Each scene shows the same named points in several views. A view is turned or mirrored, and shifted as a whole, has a little noise and may leave points out.
In the rows, 128 means zero.

Scene 1
View 1
J565: [119 110 114 101  60 138 176 117 151 122  70 135 108  84 186 122 176 162
 112 159  85]
J228: [121 138 162  94 163 171 108  99 126 121 145 136  87 151 126  79 172  98
 142 107 123]
J672: [ 86 115 140 121 119 135 120  98 122 142 135 166  65 158 158  75 177  89
 141  93 127]
J259: [ 95 159 147 149 111 121  69 127  99 141 184 180  86 175 102  89 190 119
 116  46 121]
J189: [ 90 122 133 128 132 135  88  81 118 134 155 177  62 163 134  74 190  92
 140  89 135]
J782: [101 149 159 129 142 140  81 112 104 136 179 165  75 182 116  79 179  92
 133  60 131]
J661: [141 162 151 114  67 146 153 164 123 123 120 124 142 101 136 136 170 179
  96 109  70]
J912: [138 141 119 111  81 142 115 110 141 104 112 142 124  92 129 131 202 183
  97 144  87]
J327: [154 139 147  76 122 177 149 117 147 100 101 108 127  92 139 118 169 160
 116 160  87]
J525: [137 181 182 110 124 162 115 155 107 126 167 126 127 150 102 110 163 135
 115  67  94]
J123: [114 150 141 124 112 137  97 114 117 126 151 160  97 142 120 100 189 135
 116  91 109]
J869: [121 112 138  92 100 155 173 110 143 127  86 128  97 107 178 102 163 128
 133 144  99]
J527: [142 155 156  95 142 169 109 112 128 109 141 126 112 130 110 104 178 135
 121 119 105]
J833: [158 157 153  83 147 183 104 103 135  91 139 117 123 112 102 113 185 158
 116 140 101]
J305: [118 161 147 131  82 131 114 144 113 133 150 154 115 135 124 118 179 154
 104  77  94]
J29: [166 166 165  79 159 189  99 111 130  93 150 112 127 120  91 113 177 151
 116 132 101]
J264: [163 170 158  89 132 179 113 124 129  99 139 113 136 108  98 123 181 170
 109 132  89]
View 2
J259: [121  68 173 182  60  62 130 125 192 116 128 130  88  75  96 172  99 172
  52 164 141]
J661: [139 120 152 160 159 149 131 188 114 147 126 119 129 105 106 122 153 140
 112 125 122]
J525: [153 114 184 154 113 108 147 142 110 122 125 117 122  92 109 165 101 147
  54 164 136]
J29: [116 172 145 160 124 112 166 132  77 133  99 114  95 124 138 121  79 139
  48 139 138]
J527: [113 142 132 153 114 110 151 127 112 125  99 120  98 114 130 135  93 140
  71 136 131]
J189: [ 92  78 115 144  65  76 128 100 196  98  92 129  85  90 122 174  98 151
  94 137 127]
J869: [ 88 118  71 109 134 142 127 129 150 113  74 126 116 110 140 140 140 116
 158  95 108]
J833: [106 168 125 163 127 113 160 137  93 135  94 120  92 129 138 112  95 137
  65 129 133]
J123: [110 102 140 169  95  91 136 133 162 125 110 126  91  95 112 148 110 155
  76 138 134]
J264: [122 165 143 164 136 124 157 152  87 142 108 117 104 120 130 111 105 140
  66 131 133]
J327: [109 162 105 134 151 145 152 148  91 135  86 115 112 127 143 111 121 124
 110 109 120]
J912: [ 92 137 110 184 136 124 141 176 140 155 110 124  91 121 120  90 143 145
 109 105 126]
J305: [128  93 160 172 113 112 127 160 161 134 127 126 109  90  98 145 135 154
  88 138 131]
J782: [117  81 155 155  59  65 137  96 174 100 106 127  90  82 115 184  78 160
  52 164 139]
J565: [ 91 119  79 133 154 157 121 166 153 134  87 126 116 117 128 111 168 123
 170  87 105]
J228: [107 126 119 127  86  92 152  88 134 100  83 123  96 105 139 168  76 138
  71 144 131]
View 3
J527: [120 131 155 111 115 146  96  93  98 130 137 138 123 162 134 112 117  86
 103 118 145]
J259: [ 65  78 183 120 100 124  83 111 181  78 110 125  66 131 127 101 131  81
 158  99 175]
J672: [113  47 156 106 105 130  90 117 170 126 123 124  95 162 114 134 146 139
 125 120 121]
J869: [152 108 107  98 105 148 128 139 116 171 158 138 100 199 119 126 143 150
 116 135  62]
J912: [121 180 106 105  92 140 120 136  87 129 151 139  77 166 143 116  96 102
 143 126 111]
J327: [145 162 125 104 114 154 124 108  61 163 159 144 127 186 138 112 119 102
 102 128  98]
J305: [ 87 132 148 117 102 136 117 126 138 111 139 137  70 151 129  80 135  74
 156 101 126]
J29: [124 157 162 110 123 151  94  74  65 130 137 142 147 160 147 112 101  68
  91 119 164]
J228: [123  76 174 107 120 140  79  86 126 130 128 131 132 161 126 132 129 110
  97 121 151]
J833: [130 158 147 108 115 146  97  92  69 131 144 142 131 162 144 121  97  85
  99 126 146]
J661: [110 178 129 115 106 147 146 130  96 143 163 149  85 174 133  58 142  63
 146 107  95]
J123: [ 96 109 156 112 101 136  96 117 139 111 131 129  85 151 129 112 121  96
 138 113 143]
J782: [ 88  52 197 114 113 128  73  93 177  95 113 121 101 139 121 117 136  97
 127 106 170]
J525: [ 91 124 185 119 123 145 107  87 122 118 139 143 117 153 132  64 150  42
 125  93 154]
View 4
J527: [109  98 157 152 155 120  90 134 144 151 103 123 129  97 131 106 127 156
 111 111 163]
J305: [124  82 137 167  86 108 115 141 157 132  62 133  91  98 129  93 135 131
 111 125 196]
J189: [120  95 161 132 141 127  68 107 108  80  83 118  58  78 114 104  95 110
  97 130 215]
J833: [110 101 151 145 176 119 109 142 156 161 116 124 143 109 144 110 140 160
 106  92 138]
J869: [102  69 140  94 139 115 115 153 103  88  62  68 132  80  60 111 151 118
 107 113 129]
J525: [111  87 152 198 103 112  75 137 155 172  82 137 125  88 140  94 120 167
 130 139 201]
J29: [113 106 154 168 166 120  99 134 164 178 121 140 139 110 160 112 132 171
 108  99 157]
J672: [116  88 163 125 141 128  61 113  98  78  81 102  72  72  99 106  98 114
 101 133 205]
J565: [111  62 127  93 118 108 158 169 128  93  46  76 132  95  67 105 176 109
  99 104 114]
J782: [120 104 168 170 131 127  43 102 126 115 100 141  60  79 142 101  83 137
 109 139 237]
J259: [135 103 161 184 102 119  75 107 147 113  82 157  43  91 151  89  90 124
 101 136 248]
J661: [114  67 127 163  79 102 145 165 165 157  50 113 142 104 108  89 169 146
 116 117 148]
J327: [104  82 143 123 156 112 125 161 143 152  91  94 163  97 107 113 163 155
 112  97 114]
J123: [123  96 151 154 125 117  98 124 144 119  86 133  84  98 133 100 116 129
 101 117 198]
J228: [104 102 172 144 174 129  49 121 113 126 110 112 113  81 122 113 102 150
 112 124 184]
J264: [109  92 145 161 146 113 120 151 164 175 101 128 150 111 139 108 151 167
 110 100 143]
View 5
J869: [112 140 103 142 132 143  84  57 110 128 124 135  77 125 140 128 123 177
 149 138  97]
J305: [142 117  67 143 141 106 172 153 104 103 115 103 118 162 120 165 127 128
 117 146 129]
J259: [176 136  82 133 141 116 227 149  96 120 159 109 118 172 108 226 152 108
 108 173 152]
J189: [165 157 109 125 137 138 179  86  99 140 175 133  88 151 118 210 152 140
 124 171 132]
J672: [152 158 111 132 142 141 164  80  98 140 169 140  73 154 118 199 149 135
 129 173 127]
J525: [122 132  99 160 160 115 194 164  95  72 112  98  94 183 109 172 140 111
 144 120 168]
J123: [148 133  92 132 131 128 182 123 102 108 141 108 119 159 118 187 140 143
 126 144 145]
J228: [130 159 139 138 143 154 175  91 101 101 155 117  81 167 114 192 155 148
 158 129 168]
J912: [119 106  85 124 106 139 125 105 116 101 106  92 158 131 142 132 113 199
 138 110 119]
J661: [105 100  60 157 145 103 129 153 109  82  80  97 115 150 126 116 108 144
 138 113 115]
J527: [116 137 122 142 135 146 168 117 104  82 124  97 110 162 120 163 139 162
 156 111 165]
J833: [106 127 128 139 123 153 162 119 109  69 116  86 133 156 127 155 134 186
 167  87 172]
J782: [162 157 110 136 149 135 220 122  96 117 170 118  89 175 109 226 160 114
 130 166 165]
J565: [110 115  76 137 125 128  74  77 114 124 101 122 105 118 144 105 105 185
 134 133  76]
J264: [101 119 110 144 133 139 157 137 110  61 103  80 129 162 128 141 128 175
 163  84 165]
View 6
J228: [134  71 150 126 136 158 133 115 144 144  96 139 145 170 109 123  85 141
 115 204 151]
J264: [147  83 135 169 140 133 101 104 112 135 172 136 142 125 143 125  92  98
 127 176 100]
J29: [155  72 146 163 132 144 115 112 122 134 174 141 155 134 138 142  76  99
 129 201 113]
J672: [109  75 137 109 141 140 127 114 145 150  46 139 129 185  94  98 110 174
 110 162 159]
J565: [ 93 151 111 158 184 100 110 119 134 157 129 149  65 108 148  66 154 149
 125 126 129]
J912: [116  97 117 176 140 105  93 121 109 155 151 152 107 115 132 111 119 130
 128 115  99]
J259: [127  17 136 115 102 139  74  72  93 140  40 107 191 210  79 118  92 137
 100 118 103]
J327: [131 122 128 167 168 125 121 115 135 143 173 145 105 110 157 101 114 113
 131 186 125]
J869: [ 98 140 124 138 183 117 129 122 152 158 111 145  75 127 135  72 141 162
 124 164 153]
J782: [133  33 148 108 114 155 108  94 123 140  47 120 176 202  85 122  82 144
 105 167 137]
J661: [125 116 115 156 168 112  72  77  94 136 146 107 125 124 154  76 135  98
 121 138  85]
J189: [110  61 139 112 127 141 124 114 139 155  44 142 137 187  88 109 104 174
 111 148 153]
J833: [143  78 140 167 135 134 115 122 127 144 170 150 135 129 136 135  85 111
 131 183 115]
J305: [123  74 123 140 137 128  77  77  97 143  95 111 147 163 118  93 119 122
 114 125  95]
J525: [149  61 141 129 142 149  80  66 102 124 110  97 177 171 131 109  97  93
 113 178 103]
J527: [138  77 145 148 138 141 114 108 129 141 137 137 140 146 127 122  90 118
 120 185 122]

Which points are out of place in each view (at most two, in the order of its rows)? Write - if all are in place.
view 1 -> J189, J869
view 2 -> -
view 3 -> -
view 4 -> J29
view 5 -> J912
view 6 -> J259
